A landscape with many valleys, sampled at points; each row gives a point and its height.
A ball rolls from a point to the lowest of its 2 nearest points, and stops where none of them is lower. Distance is the straight distance between rows; heights are no part of it.
Palek height 5.44: [111 106 138 137 153 124 148 113 128 161 118  88 101 107  97 124 145 144
 136 139 118 186 125  61 114 135 147 140 102 100  97 105 184  70 129 148
 131 124 118 146  93  83 125 107 116 155 194 135 128  73  95 152 120]
gusu height 7.67: [104 107 144 112 170  59 131 108 165 138 151 147 137 193  99 143  95 117
 168 169 144 124 116  98 150 102 108 133 133 131 136  87 103 127 126 149
 182  66 145 170 120 113  59 107  67 198  96 139 140 135  82 122 147]
Kupa height 2.26: [100 155 151 150 135 139 115 158 149 168 100 139  97 104  94 172 108 105
 152 134 117 194 122 112 144  77 155 147 139 102 128 102 112 100 110 118
 130 115 108 172 114  69  95 167 126 135 128 127 163 107 165 143 106]
rumun height 2.25: [109  87 169 141 101 119  82  99 149 177 134 126  96  73 134  86 123 105
 116 127 164 198 126  97  99  87 145 143 150 120 158 124 113 120 118 105
 114  85 118 180 127  73 122  99  71 104 149 124 123 118 171  92 110]
salu height 5.87: [ 93 130  63 160 141 172 158 192 107 123 129 116 107 115 103 158 142 125
 125 108  63 169 138 119 132 118 124 120 120 121  84 115 135 102 121 132
 105 174  90  92 129 127  95 153 174 130 178 147 146 100  80 180 123]
godi height 4.13: [106 125 119 106 110 158 114 111 107 121 122 114 174 121 131 155 130 127
 141 107 189 108 179  97 103 118 147  78  60 141 117 116 149  77 148 133
 121 137 187  70 107 152 144 109 147 156 159 138 122 110  98 156 133]
zoku height 7.59: [138 162 149 118 115 100 109 138 141 132 129 189 118 117 143 114 179 111
 167  85 141 145  48 148  92 129 116 135 173 134 161 115 122 166  94 122
 105 109  88 146 158 136 165 147 108 122 121 147 120 132 134  68 136]
kib height 7.21: [127 101 151 134 171 121 140 105 121  84 110 124 127 115 188 124 164 126
 185 109 215 101  92 146 111 121 108 131  90 142 146 205 126 165 120 149
 148 115 160 115 132 176  97 141 115 162 102 151  93 149 108  86  81]
muze height 7.36: [150 124 146 128 138 129 154 108 149  76 110 113 118 138 200  97 131  97
 137 146 203  86  94 144 101 136 118 150  95 158 127 239  83 170 124 137
 137 117 138 159 124 139 111 131  94 155 110 154  65 149 143 131  65]
Toko height 8.17: [209 185 151  84 100 138 102 130 113 105  97 118 116  97 149 107 136 148
 131 160 103 121 120 110 103 152 127 137 142 126 123 106 128 150 101 113
  85 131 102 139 115 139 215 148 153 110 113 116 144 123 217 162 143]
Zelud height 1.74: [133 130 120 108 126 149 153 123 125 120 110  99 129 119 139 130 110 101
 111 161 122 123 142 116 132 102 140 146 126 103  76 140 114 106 110 128
 112  97 116 177 123 101 135 113 145 120 141 119 158  99 138 158  97]
Kanup height 4.27: [173 195 160 104 164  96 122 130 140 138 117  86 106 132 126 111 173 136
 158 211 129 153  81 108 132 119 129 153 107 135 129  78 144 154 136 153
 137 128  74 152 138  95 158 152  89 155 114 130 130 128 189 176  92]
suri height 7.93: [189 146 124 130 140 107 133 114 119 175 127 156 123  89 126  92 176 163
 142  97  56 183  55 141 131 137 119 113 227 109 122  66 120 149  72 101
 105  96  68 165 134 107 139 109 148 129 146 118 140 118 147  96 154]
Nuzat height 2.10: [147 112 169  67 140  91 114  91 119 119 113 105 120  97 170 100 143 148
 171 166 183 127  83 111 125 113 123 123 108  97 176  87 183 155 120 114
 138  84 148 154 156 147 138 117  96 154 102 135 130 129 181 115  85]
vege height 1.48: [114 140 151 138 106 158  95 130 127 166 119 116 114  70 125 119 114 130
 129 114 151 163 130 133 122 102 154 130 145 112 140 101 125 106  97  98
 105 117 119 144 124  98 138 140 141  89 156 121 142 109 211 132 101]
mapa height 6.61: [122 130 158 168 129 113 180 125 128 179 124 134 102 118  43 144 109  86
 107 122 145 155 138 112 134 109 160 152 127  99  78 139 136 135 169 167
 134 148 135 124 143  89  82 132 139 142 159 135 128 150 136 173 110]
kop height 7.39: [113 108 140 140 151  98 121 126 144 113 149 134 135 106 178 111 175  97
 162  77 182 126  65 187  97 127 125 134 147 129 151 152 117 169 118 131
 137  93 104 135 154 133 101 153 120 145  99 135 100 156 135  55 102]
suzim height 4.69: [137  76 123 121 153  87  85 111 145 152 169 107 151 157 133 108 157 107
 146 126 167 160 118 137 109 120 131 104 117 131 141  81 132 100 120 138
 136  98 143 109 130 104  87  99 126 204 127 110 125 141  93 128 144]
Tekip height 2.21: [114 107 161 124 127 101  91 109 150 186 136 130  97 105 112  91 142 147
 160 117 146 195  94 100 121 124 161 139 161 106 165  68 159  95 111 116
 141 105 126 141 107  90 121 125  73 134 144 142 127 112 139 107 124]
ves height 7.51: [161 140 151 128 116 137 150  80 141 138 118 115 116 141 178  54 138 117
 113 163 183 105 102  99 119 145 128 130 121 147 109 172  96 127 100 139
 112 126 128 169 117 115 136  98 105 142 123 159  85 139 158 118  97]
fip height 2.72: [115 113 132 146 101 153 187 115 110  99 103 125 138 118 139 121 146  92
  99  75 149  98 161 142 102 166 113 123  80 116  84 242 133 152 152 128
  77 166 169  93 154 167 131 161 146 112 163 140 118 139  81 134  95]
det height 6.96: [161 110 148 139  97  86 134 109 157 115 127 174 131 123  55 119 106 116
  71 104  97 159 147  94 106 128 150 154 152 113 143 119 127 128 119 137
  95 162 106 134 127 100 161 106 137  35 161 108 116 138 144 106 192]
muzi height 2.75: [184 171 151 125 141 117 123 114 129 127 121  67  87 164 112  96 131  89
  88 187 170 134 149 139 110 142 121 149  84 159  67 145  93 159 162 182
 130 139 129  94 115 109 141 133 112 203  99 163 105 171 174 167 113]
Sira height 8.06: [190 152 144 131 137  99 150 115 125 164 141 161 111 104  79  96 146 137
  97 121  71 166  97 154 132 156 122 150 198  91 129 114 121 166  98 127
 107 132  73 145 132 141 129 130 153  87 141 115 139 146 165 108 150]
fav height 4.01: [159 102 121 174 153  80 135 109 131 175 169 120 102 118  99  59 168 124
  95 115  78 179  90 170 126 155 118 156 177 104 104 110 114 177 119 142
 151  92  89 161 125  93  53  97  66 137 149 134 103 162 114  75 151]
dozov height 7.65: [127 129 166 117 140 114 152  95 155 130 120 139 125 137 165  89 158 113
 164 146 176 106  80  79 111 113 126 150 120 133 157 165 127 143  91 149
 136  99 112 195 127 113 142  92  62 112 136 154  97 120 101 105  88]
bigik height 6.78: [131  89 156 136 113  87 154  84 164 149 143 157 124 127  80 116 106  87
  78 128 153 140 145 113 126 120 147 155 136 110 125 159 137 141 139 152
 112 141 137 143 153  86 109 110 111 107 132 131 117 162 155 113 149]
puti height 3.74: [113 134 148 126 132 163 145 122 117 134 109 111 137  91 135 145 126  99
 127 102 197 111 154 138 106 102 166 112  92 152  97 166 127 126 165 134
 103 132 179  93 136 136 133 140 155 142 144 150 117 126 145 172  96]
tedid height 3.81: [144 103 136 167 169  72 179  95 164 154 140 132 122 151 109  89 151  95
 108 112 130 130  85 151 135 129 112 139 144 104  83 164 124 184 118 140
 132 117 122 155 142  85  47 101  92 152 151 136 109 188 102 105 127]
voba height 4.42: [122  91  86 121 120 131 118 112 145 152 155 107 158 169 133 129 146 129
 108 110 144 113 154 124 122 129 128  88 107 151 134  95 141  78 138 132
 125 161 158  84 123 124 124  94 146 148 153 112 105 120  87 150 150]
Neb height 5.85: [102 114 131 138 150 135 189 124 107 148 113 110 123 153 107 125 149 121
 135 122 117  97 143  80 127 154 107 126  75 113  67 140 155 105 121 167
 136 159 139 114  85 125 151  99 108 177 160 169 127 103  39 152 129]
Baruf height 3.26: [ 99 149 168 107 123 129  84 125 116 107 110  98 107 145 154 135 113 140
 149 190 135 130 151  98 138 103 127 153 117 127 164 105 149  92 125 131
 163 109 115 152  94 113 137 119  86 111 116 132 140  93 163 141 107]
Zirim height 3.80: [151 112  73 151 125 132 181 115 148 149 138 145 165 164 112 126 106 105
  73 102  64  97 122 161 168 129 133 119 147 103 117 162  91 148 141 100
 111 127 104 176 174 104  92 107 172  73 134  76 127 172 119 116 125]
Madu height 5.23: [170 101 133 120 149  83 120  78 159 169 146  96 131 130 101 108 158 151
 132 158 124 180 114  71 139 136 146 120 109 110 107  74 180  78 144 143
 107 121 121 140 131  70 107  86 127 146 167 102 118 118 140 154 149]
kivu height 2.97: [108 158 144 114 117 169  79 167 111  85 111 139 141 118 177 150 119 151
 173 136 171 113 128 147  99 123 141 123 120 166 150 140  99 129 117 115
 149 119 154 105 115 164 170 152 106 149  91 145 121 127 147 125 125]
Peb height 3.77: [111 149 131 121 122 102  81 133 150  95 104 100  93 120  95 183  93 160
 169 171 112 156 164  79 164  98 130 132 109 126 188  66 180  87 154 121
 152 148  97 144 107 111 141 131 132  86 104  90 143  85 194 153 135]
zuto height 8.31: [195  88 139 122 137  70 141 109 127 145 147 130  99 110 112  80 140 129
  59 112 114 182 136 147 116 176  96 118 163  85  74 127 165 160 121 123
  55 139 153  96 135 128 114  99 181 154 159  94 152 134 139 114 167]
vegok height 3.37: [176 134 156 117 136  95  85 126  99 160 128 121 102  84 123 107 151 191
 155 139  91 176  75 156 115 152 120 124 191 113 165  20 166 144 123  99
 131 117 103 129 124 151 124 137 120 148 102 130 151 124 181 109 127]
Zuf height 3.72: [140 156 109 126 115 125  75 150 160  85 164  90 129 176 173 132 125 107
 135 201 126 103 134 173 145 130 118 134 130 181 174 107 115 107 148 120
 148 118 122 128 130 128 133 122 122 149  95  87 105 134 156 169 145]
Boli height 1.75: [ 90 140 114 140 124 182 116 168  98 101 109 114 137 154 134 157  91  90
 142 146 146 111 169 122 109  86 145 151 104 180  69 153  61 103 151 161
 132 121 132 117 124 106 128 146 144 178 105 147 158 118 105 166 121]
mukof height 6.28: [157 127 111 152 121 124 144 133 135 156 144  83 130 138 118 128  91  91
  54 125 149 131 163 194 125 145 107 129 136 123  88 169 127 136 202 133
  94 163 154  79 157 119  75 123 201 131 134  81 138 173 175 168 119]
papam height 6.56: [123 115 116 157  91 153 193  83 120 175 115 148 141 169  71 116 110  98
  71  99 129 105 173  92 138 125 143  99 119 136  80 142 127  98 154 157
 103 169 150 131 115  82 135  90 153 118 163 135 102 142  78 150 145]
gole height 6.06: [149 141  94 147 138 145 155 158 120 161 129 130 115  92  92 137 164 152
 117  92  76 185 118 125 136 134 146  98 142 105  89  93 135 120  96 125
  92 149  90 100 112 126 145 128 188 110 196 119 136  90 136 170 130]
Mav height 2.80: [123 127 144 126 128 122  92 145 107 158 121 146  83  71 112 126 163 162
 166 104 100 209  88 118 118 126 123 148 178  87 147  50 167 133 101  99
 116  91 116 141 116 118 131 161 118 138 149 143 164  92 130  85 127]
misar height 2.85: [149 156 156  97 125 146  44 139  97 101 101  84 115 121 118 120  94 142
 151 173 143 155 173 106 115 117 136 149 117 138 136  64 118 139 146 141
 135 125 154  96  96 114 176 151 122 171  81 122 167 134 196 169 133]
gozeg height 6.71: [109 117 137 138 105 140 181 109 123 138 123 169 158 177  97 120 107  94
 110  99 181  74 155 108 103 143 146 109 106 165 114 193 100 107 140 157
 130 172 167 100 139 132 131 110 124 134 124 152  94 167  80 129 138]
bim height 7.55: [ 60 102 154 126 145  87 108 147 167 154 130 143 119 154 118 152  97 154
 162 160 148 156 132  87 179  79 125 141 129 124 192  87 125  92 129 137
 188  64 127 170 109  99  57 102  69 146 113 127 140  98  97 107 126]
Dom height 2.27: [138 162 155  98 116 130 103 149 107  74  95 147 132 136 192 150 138 170
 184 160 131  80  94 139 140 139 100 135 132 140 209 152 144 169 137 121
 171 104 148 178 149 182 172 148 100 117  49 138 130 136 118 104  95]
kopav height 2.76: [143 108 140  92 130  81 123 118 144  94 134  89 124 118 184 147 154 135
 163 167 123 111 103 148 143 127 102 143 113  90 174 122 198 134 145 116
 136  90 113 168 156 127 119 109 120 115 124  80 137 104 133 114 107]
zed height 6.43: [117 129  97 189 116 180 208  99  95 175 120 129 128 118  56 145 133 136
  81  75  75 118 167 106 152 134 156 107 128 122  94 136 159 100 154 137
 112 180 123 116 106 115 119 129 185  95 195 122 127 108  87 167 134]
gik height 6.45: [130 121 110 156 129 152 156 129 115 179 122  97 122 114  69 161  89 120
  89 133 138 152 170 142 150 119 145 129 112 125 106 111 162  84 194 131
 118 148 139  86 129  97  71 125 186 136 146 103 130 136 169 183 118]
kozup height 6.46: [109 160  96 131 140 179 128 137 112 147 124 112 126 149 137 155 127 160
 140 135 100 101 132 109 162 114 138  96 108 148 113 101 128  79 104 115
 145 155 101 127  91 139 151 120 134 119 143 140 119  92 128 158 119]
gusi height 5.53: [ 69 110 123 181 134 114 165 162 155 118 143 146 125 172 101 115 140  92
 110 120 104 122 140 170 155 134 109 158 135 108 132 193 108 159 150 132
 177 139  93 133 159 117  55 150  92  93 141 133 100 172  78 129 147]
Ludat height 7.12: [106  72 109 159 149 112  88 115 135 182 170 164 134 109 111 102 162 131
 136  69  93 188  88 135 122 136 155 121 171 103 111  72 122 121 104 134
 136  87 114 129 123  88  86 116 111 170 127 124 124 136  88  51 171]
besen height 5.70: [ 87 114  94 175 165 142 181 184 130 131 127 147 126 136 103 146 150  98
 130 106 105 142 109 172 144 123 134 136 124 120  98 139 120 145 122 129
 119 148 112 101 151 121  72 159 148 148 156 134 123 154  79 145 120]
Reku height 2.34: [138 173 129 103 139 167  99 144  94 138 103  86 114 156  88 157  80 134
 124 152 129 114 171 120 141 104 159 134  93 156  74  78 101 117 159 154
 144 159 133  75  86 107 182 146 165 179  59 122 156 138 171 169 149]
tofa height 2.52: [ 64  76  93 157 108 128 144 174 159  92 148 169 142 176 144 132 147  92
 146 111 115 118 134 117 123 106 118 139 128 149 149 169 102 129 112 131
 146 125 111 141 161 136 124 124 101 113 146 141 109 101  28 113 155]
pofus height 8.01: [144 127 116 115 138  99 178 107 166  80 119 119 143 184 137 157 131 100
 106 137 135  72 136 130 143 156  86 124  84  96  99 185 162 165 142 127
 107 165 168 129 165 135 140 107 153 140 132  93 147 170  89 118 123]
pak height 4.26: [ 80 173 122 133 134 148 107 161 125  81 112 121 122 118 106 213 108 169
 176 147  83 125 170  86 169  96 119 104 103 106 151  83 172 103 137 123
 148 152 114 108 105 155 160 164 145  82 108 101 158  52 140 143 139]
mup height 2.44: [ 52 111  83 143 126 190 114 161  94 103 138 132 150 110 172 169 144 145
 149 106 123 108 148 122 119 132 103 110  87 158 110 176 136 129 147 132
 126 134 172  66 136 193 135 160 134 130 161 172 139 101  59 153 116]
sav height 6.02: [137 109 110 151 108 141 161 129 118 146 136 101 126 126 123  91 170 116
  91  92 115 136 139 121 100 156 118 124 116 120  66 145 118 106 105 128
 107 149 122 100 101 135 160 101 142 125 199 155 109 102  70 159 143]
dogos height 4.06: [156 180 124 133 152 128 108 153 134 144 139  95 127 154 137 129 140 109
 146 188 110 124 102 157 150 129 127 132 147 148 137  96 108 127 133 127
 162 116  93 138 133 123 109 137 122 157 105 138 132 143 178 171 107]
vamur height 6.08: [162 110 141 142 126 127 144  96 140 146 136 128 133 139 128 108 103  77
  77 120 196 114 145 164 110 124 131  94 140 146  79 169 101 165 156 138
  80 136 187 111 171 108  93 116 177 157 118 106 124 183 182 135  98]
vaki height 6.83: [112 114 113 152 143 148 126 135 138 157 144 170 138 110  93 152 124 135
 131  97 107 135  83 141 162  97 151 113 157 110 146 102 132 119 110 109
 152 134 123 132 126 131 106 139 146  91 104 126 144 135 135  83 141]
Volel height 3.28: [185 127 134  76 106  82 122  80 137 116 122  85 125 102 155 110 139 166
 123 179 106 118 114 118 118 156 121 143 115  97 167  92 212 132 131 119
  98 134 112 137 143 135 167  96 135  91 137  87 132  91 162 135 135]
nete height 3.85: [189 169 167 113 125  82 117 124 111 151 123 105  80 127 109 114 151 163
 159 199  74 184  94 112 111 144 101 162 168 110 159  47 186 132 129 141
 142 128  67 145 105 119 138 137  80 151 126 138 141 103 147 156 130]
zale height 5.33: [ 84 111 132 159 126  91 134 156 157 127 146 159 104 126 101 140 119 112
 108 140  85 142 130 171 163 123 112 192 166 108 179 165 123 151 152 115
 172 125  74 153 160 121  77 150 103  44 109  92 120 138 135  92 139]
tol height 2.95: [ 65 110 127 151 112 147 148 149 129 110 118 165 157 139 172 129 125 119
 136 117 138  90 131 133 145 117 115 138 104 150 164 229 106 117 139 124
 181 119 122 148 145 151 115 150 103  71 121 138  96 119  67 109  94]
Lurol height 3.51: [ 69 106 144 117  92 149  70 156 115  89 141 132 138  98 163 136  58 141
 145 128 162 115 168 138 119 108 149 142 130 146 196 133 117 111 133  92
 144  95 149 136 111 150 149 134 118  94 106 105 147 121 149 119 132]
Rikod height 6.87: [ 94 141 134 143 100 177 151 140 101 119 112 167 174 134 169 120  83 132
 124  89 208  66 144 119 101 132 171  95 104 192 141 215  61  93 147 125
 146 134 176 124 111 158 130 119 110 115 106 166  77 141  90 122 107]
lusid height 1.14: [ 92 127 127 105 127 155 130 173 125  63 113 106 115 140 150 159  97  97
 129 163 102 138 174 121 127 101 120 183 105 129  84 174  93 132 120 148
 128  91 106 164 131 114 123 153 131 144 107 130 187  93  99 140 110]
menof height 4.98: [114 123 138 155  86  90  94 136 150 133 162 144 120 108 123 130 132 139
 109 115  65 148 120 130 131 124 129 164 182 112 215 108 138 130 124  99
 140 126  78 149 122 114 148 150  99  31 122  98 126 107 140  58 152]
gen height 7.45: [ 84  86  79 134 119 167  95 118 110 121 159 155 131  80 106 177 126 191
 132  73  49 144 146 105 153 139 111  87 153 115 154  88 153 102 107 104
 143 153 137  86 109 187 118 145 151  83 146 142 145  89  91  86 181]
kaz height 2.22: [124  96 127 128 124 146 169 104 112 112 113 119 139 114 151 113 126 106
 102 107 128 119 141 122 130 136 105 143 112  83  90 202 136 124 107 129
 105 109 132 159 156 142 122 122 148 108 164 120 153 113  82 115  97]
Bobep height 5.88: [115 111 100 147 152 157 150 138 132 172 150 148 147 137 120 126 135  83
 117  99 160 122  99 177 131 121 146  86 144 141  94 131 101 138 131 116
 110 141 152  98 157 119  92 128 187 159 128 132 131 179 125 129 120]
kisi height 3.17: [169 120 153 137 118 109 140 108 148 108 127  67  92 144 132  99 102  62
  69 160 164 131 187 135 103 137 100 156 107 110  39 186  91 160 151 163
  81 107 124 125 138  95 105 131 134 178 140 134 147 142 163 165 104]
gotus height 4.96: [166 103 130 108 127  86  85 114 167 144 167  82 130 128 124 110 132 100
 108 169 166 174 119 127 120 120 135 130 128 118 149  86 153 119 150 127
 117 116 130 116 152  92  99 107 130 149 132  91 125 143 193 154 150]
Mim height 2.90: [ 32 129 101 153 141 168 123 192  95 104 125 150 130 109 170 156 142 152
 151 128 102 119 129 151 165 114 101 139 110 160 141 179 117 151 126 120
 169 138 121 113 134 179 109 175 104 103 129 160 129  95  65 121 108]
Ledo height 7.77: [125 129 108 107 189  73 164 132 160 125 145 156 148 217 105 153 122 118
 150 151 116 108  89 134 161 135  90 120 140 127 107 106 122 146 122 142
 161 121 158 152 142 138  77 109 111 208 106 132 159 168  59 104 143]
zad height 4.12: [170 152 117 114  95 132 176 105 154 112 115 139 150 142 106 119  95 117
  75 138  62 110 148 120 146 126 134 145 139  99 113 164 107 128 117 112
  84 146  89 174 149 117 141 127 162  39 146  79 128 130 153 150 131]
zifod height 7.28: [130 106 108 148 134  98 107 103 139 142 150 147 116  90  86 149 155 182
 132  72  60 165 111 118 125 140 130 128 174 111 165  62 188 111 101 109
 131 156  87 115 109 135 125 129 137  85 149 109 128  88  99  80 195]
ded height 8.46: [197 158 118 112  88 128 101 139 129 100 118  85 116 126 172  89 111 117
  82 163 151  95 152 155  95 151 110 132 104 151 109 149 112 139 135 123
  84 151 140 100 125 143 156 136 153 139 124 102  95 142 187 157 131]
sir height 7.24: [ 87  80 119 129 141 125  91 115 106 152 156 170 137 117  91 104 123 146
 136  92 130 166 133 124  99 129 137 104 166 130 143  67 123  95  89 127
 157 119 156  97  94 145 107 106 109 176 122 167 150 136  82  78 187]
zudo height 8.79: [185 136 106 112 109  80 137 115 193 104 163 143 158 190 122 125 139  84
  93 138 107 103 118 122 115 157 115 131 146 142 131 131 126 147 127 130
  97 163 107 117 155 115 152  86 128 132 150 116 110 147 119 136 180]
nekiz height 1.82: [122 174 148 111 138 127 108 187 161  86  95 113 102 123 134 172 110  89
 176 171 134 174 134 124 133  87 128 183 128 110 114 134 106 138 119 152
 131  82 103 170 140  84 128 162 121 156 115 125 175 113 150 160  99]
mopi height 6.64: [ 95 134  77 135 121 164 150 130 146 144 132 142 153 126 134 166  99 150
 119 122  81 100 144 126 174 111 135 117 132 123 163 121 129  91 125  97
 150 153 103 155 128 146 118 126 155  55 137  98 111  97 117 120 134]
kone height 2.77: [114 150 126  72 143 159 113 116  85 106  96 122 147 181  91 155  79 154
 151 141 148 103 184  73 135  94 138 111  97 158  86  74  88  77 120 159
 147 128 151  97  66 127 183 115 149 188  92 156 165 127 111 157 164]
sobig height 3.03: [114  99 111 117  95 130  91 158 131  56 140 155 139 144 195 124 128 105
 144 120 144 100 125 140  88 134 120 141 132 165 167 163 103 132 107 116
 119 107 144 133 151 157 139 132 121 133 116 123 131 127  76 100 144]
Kelum height 8.69: [157  94 108 136 110 122 131  86 169 133 154 156 150 160 165  94 135  93
  87 111 118  94 107 130 117 147 135 119 163 130 140 142  92 143 103 109
 113  99 123 173 141 129 134  81 122 127 122 122 113 154 105  84 146]
giker height 3.54: [179 128 118 141 150  73 185 116 163 147 157  88 104 156 105  95 139  58
  74 144 126 145 131 148 145 138  98 129 123 104  68 163 117 172 167 133
  98 134 114 125 156  85  73  97 144 153 168 115 121 164 156 154 110]
mam height 3.31: [155 143 138  91 128 102  81 122 129  92 123  74 131 155 132 136  86 146
 124 208 146 100 163 133 138 131 114 139 102 134 170  80 140 136 160 123
 156 117 154 131 127 117 131 119 117 151  57  91 153 155 197 160 141]
zuru height 3.18: [121 126 157  88 138 149 143 121 114 126 107 165 134 156  98 132  87 121
 136 117 169 118 170  99 115 122 132  93 120 135  80 126  95 127  91 144
 118 139 192  99 108 156 160 114 142 188 105 163 179 137 110 121 148]
ridel height 7.78: [151 141 156 119 158  86 119 115 135 183 148 151 124  88 143  99 168 118
 153  73 130 171  48 172 104 123 135 108 198 104 140  66 142 162  94 111
 114  75 111 153 146 104 119 139 123 127 106 125 123 144 158  51 123]
Gov height 2.30: [ 86 165 145 126 118 160 124 138 117 128  96 134 136  80 172 150 143 154
 150 120 155 104 111 114 144 111 137 126  84 121 164 179 152 129 124 100
 133 122 125 157 113 148 164 151  93  58 144 138 104  73 132 116  72]
Vetud height 6.27: [115 154 106 181 133 177 171 105 114 188 127 122 124 104  85 164 156 156
 140  81  95 139 103  98 158 116 162  77 114 126 100  96 158  82 128 127
 124 144 110 114  98 126 153 127 155  89 193 149 109  86 130 163 117]
Nef height 3.25: [135 150  96 109 119 148  75 163  90 112 120  89 131 135 182 143 158 188
 184 162  86 107 140 152 132 154  96 102 127 146 171  53 169 114 125 104
 165 119 124 103 104 177 160 134 119 161 109 129 130 100 132 164 138]
Zover height 3.14: [123 125 135 123 110 155 183 139 123  73  93 136 155 108 145 128 105  99
  71  85 123 102 160 169 123 157 132 145 104 134  95 252  98 166 154 113
  94 163 120 105 195 155 115 200 157  75 154 106 107 177 126 130  85]
Volu height 5.66: [116 142 139 111 145 141 196 112 100 152 103 104 114 108  77 157 162 129
 144 126 143 128 125  61 138 106 160 114  69 105  72 124 156  87 141 186
 132 154 124 136  91 112 159 134 117 141 157 156 141 104  97 172 101]
rosuz height 3.50: [133 106 130 137 123 144 191 100 147 118 128 141 166 133 118 121  99 105
  71  80 120  76 148 178 151 138 129 130 129  99 128 218 118 165 153  93
 101 148 132 149 202 138  95 145 164  71 122  77 112 194 131 109  95]
gavok height 3.36: [ 97 123 115 133 176 139 121 186 107 124 142 138 122 144 126 129 165 110
 179 124 135 126 126 133 104 147 103 130  99 161  99 117 130 134 108 148
 134 145 153  73 123 158 129 150 113 208 134 163 145 143  59 142 131]
vifuz height 7.82: [167 176 137 108  84 140  94 143 116 101 113 195 125 115 133 129 147 148
 154 115 120 105  85 145  94 173 132 124 187 147 179 106 108 162 109 113
 135 136 121 133 135 184 202 156 124 104  91 155 137 134 161 104 157]
kom height 7.13: [124  85 116 142 121  82 127 108 139 144 149 131 119 106  71 117 143 154
  89 111  94 155 142 107 119 158 130 148 139 100 138 104 191 111 132 140
 123 179 125  80  98 125 130 107 130  70 163 125  90 101 117 113 189]
dol height 3.99: [124 104 121 105 124 176  69 133  90 116 122 110 130  83 119 137 109 162
 141 104 151 170 160 108 118 139 140  80 111 120  88  74 137 114  97 114
 101 132 181  74 111 158 158 131 172 167 139 143 171  88 152 150 155]
sev height 3.57: [124 107 145 110 125 162 120 104  84 149 131 158 133  98 120 101 100 150
 103  74 175 123 152 134 131 134 141  56 141 132  89 131  91 135 101 110
 100 140 201  76 110 173 146 134 179 146 123 158 160 145 149 126 148]
dugi height 7.34: [101  58 112 151 142  86 122  95 148 161 155 162 148 149  86 120 127 158
 130 104 126 122 130 123 150 134 151 117 145 141 160  88 129 112 132 131
 176 132 150 124  92 116  85  76  88 141 108 135 106 159  73  71 188]
mev height 8.58: [171 128 102 128 115 141 111 125 141 121 151 118 141 138 194  91 132  97
  80 138 136 107 110 183  96 159 124 125 173 145 133 143  72 132 111 106
  89 116 126 137 141 134 135 111 163 135 125 110 106 141 157 134 136]
dig height 8.00: [187 170 162  78 102 115  90 122 106 105 131 136 131 137 128 107 113 182
 127 162 122  79  95 123 110 163 127 129 179 139 170  78 139 160 129 106
 130 148 147 135 125 167 183 135 109 124  74 134 135 159 209 137 137]
Zab height 1.45: [165 209 145 102 115 157 116 148 112  95  89 143 122  95 199 134 170 178
 173 124 126  91  96 122 111 154 117 117 105 140 159 169 123 162 111  91
 134 111 119 165 130 170 205 163 103  84 106 145 116 107 156 109  84]
sos height 6.99: [ 84 106 122 144 165 102 123 152 141 149 162 184 134 120 106 139 131 129
 168  82  93 149  72 167 134 112 129 142 171 111 161  74 121 142 116 125
 166  87 112 147 151 114  65 136 102 135  79 128 136 141 104  41 145]
masu height 2.28: [142 136 159 116 105 138 117 119 129 119 118 101 125 169 102 126  70  71
  97 160 181 140 188  95 102 108 159 146  92 166  69 149  75 107 166 182
 121 133 151  87 120  78 140 122 134 171 103 145 135 145 140 175 124]
biso height 2.89: [103 180 123 146 130 191 173 151  98 120  98 122 151 108 143 171 127 146
 128 116 143  69 119 156 164 111 148 123  81 149 127 223 121 130 163 113
 142 154 133 136 134 151 130 172 139  70 134 137  96 116 143 154  69]
gof height 8.32: [215 223 117 113 117 148 113 161 116  87  97 105 114 129 143 121 124 142
 110 167 107 105 139 144 103 169 140 164 100 163  89 147  86 157 140 135
  99 155  94  96 115 116 214 161 159 128  93 118 109 141 209 168 141]
Dep height 4.55: [164 161 145 117  79 113 117 126 156 119 118 155 119 101 137 102 116 138
  96 145  81 125 111 128 110 141 118 170 170 116 177 142 112 122 102 104
  95 134  77 170 138 130 172 130 119  33 147 108 120 114 167 112 116]
minuf height 7.43: [ 80  62 116 150 135  73 123 106 168 161 163 155 142 160 107 130 124 152
 129 135 115 120 118 132 191  82 142 130 145 128 196 101 129 111 153 138
 190  77 115 182 126  76  61  66  59 114  96 107  95 143  97  72 153]
telis height 2.92: [ 78 144  81 118 154 173 105 175  98  97 127 127 142 152 134 200 134 155
 171 124 130 102 179 128 132 114 123  95  78 181 118 117 124 125 154 156
 151 145 176  49 116 162 158 165 133 191 113 166 137 122  62 150 128]
Pov height 8.18: [199 126 138 132 120  98 171 118 112 145 130 163 112  93  85  72 125 141
  63  88  88 152 145 160 135 160 110 126 171  89  67 142 125 167 107 111
  65 143 123 122 150 153 153 134 201  82 144  91 146 145 184 129 135]
lidu height 2.83: [106 145  95 116 138 167 101 166  80  85 122 129 133 148 215 142 115 195
 178 157  95  75 133 150 172 139  79 107 136 151 167 106 126 156 118 125
 173 122 143 139 108 189 150 135 106 143  68 153 135 122 100 126 113]
rovud height 7.88: [116 118  98 115 162 105 152 130 132 124 149 128 156 175 148 145 150 120
 146 145 133  75  96 155 141 144  92 110 108 129 142 146 155 133 135 134
 150 157 148 111 142 153 106 111 119 147 111 120 113 166  88  95 127]
dobu height 7.04: [107 123 141 124 127 159 125 128  87  83 107 156 150 109 195 131  94 144
 171  96 220  76 121 135 113 126 111 123  97 174 172 230  86 135 112 135
 139 101 170 135 113 190 112 155  94 128  88 165  91 139 102  83  92]
tiz height 7.60: [ 85  91 105 118 104 142  97 101 113 118 135 152 142 121 115 156 114 153
 150  90 115 137 168  64 116 128 128  87 120 115 147  93 155  76 107 107
 141 140 155  93  87 166 145  93 138 102 167 146 146  77  79 103 186]
Pado height 2.74: [139 135 161  89 118 106  59 123  93 107 122  90 125 126 165 112 147 187
 179 173 150 129 126 110 121 133 111 116 132 128 213  41 175 101 135 101
 156 101 139 133 110 141 167 116  75 145 112 129 135 114 155 130 116]
tese height 3.30: [ 94 162 112 127 120 218 130 160  81  86  89  96 158  99 167 182  89 138
 131 119 137  87 167 145 131 114 172 112  69 163  97 192 115 127 161 131
 112 136 160 102 137 143 150 168 159 115 134 119 136  99 125 170  91]

Two balls start at each pair of points below. Name the first point that both come to, or write never.
dozov, rovud => Vetud
zale, sos => never
fav, gusi => lusid
kop, ves => kib

Call two points neighbours if one is among the 2 nearest of the other. Go from one point of each pair to the other, from neighbour to neighbour, staying as low as possible. Name the highest point that can't be avoided.
Tekip, Zab => Kanup
Zab, Reku => godi
tofa, kivu => sobig
Zab, Nuzat => Nef
tofa, mup => tol
vege, Tekip => rumun
vege, lusid => Kupa
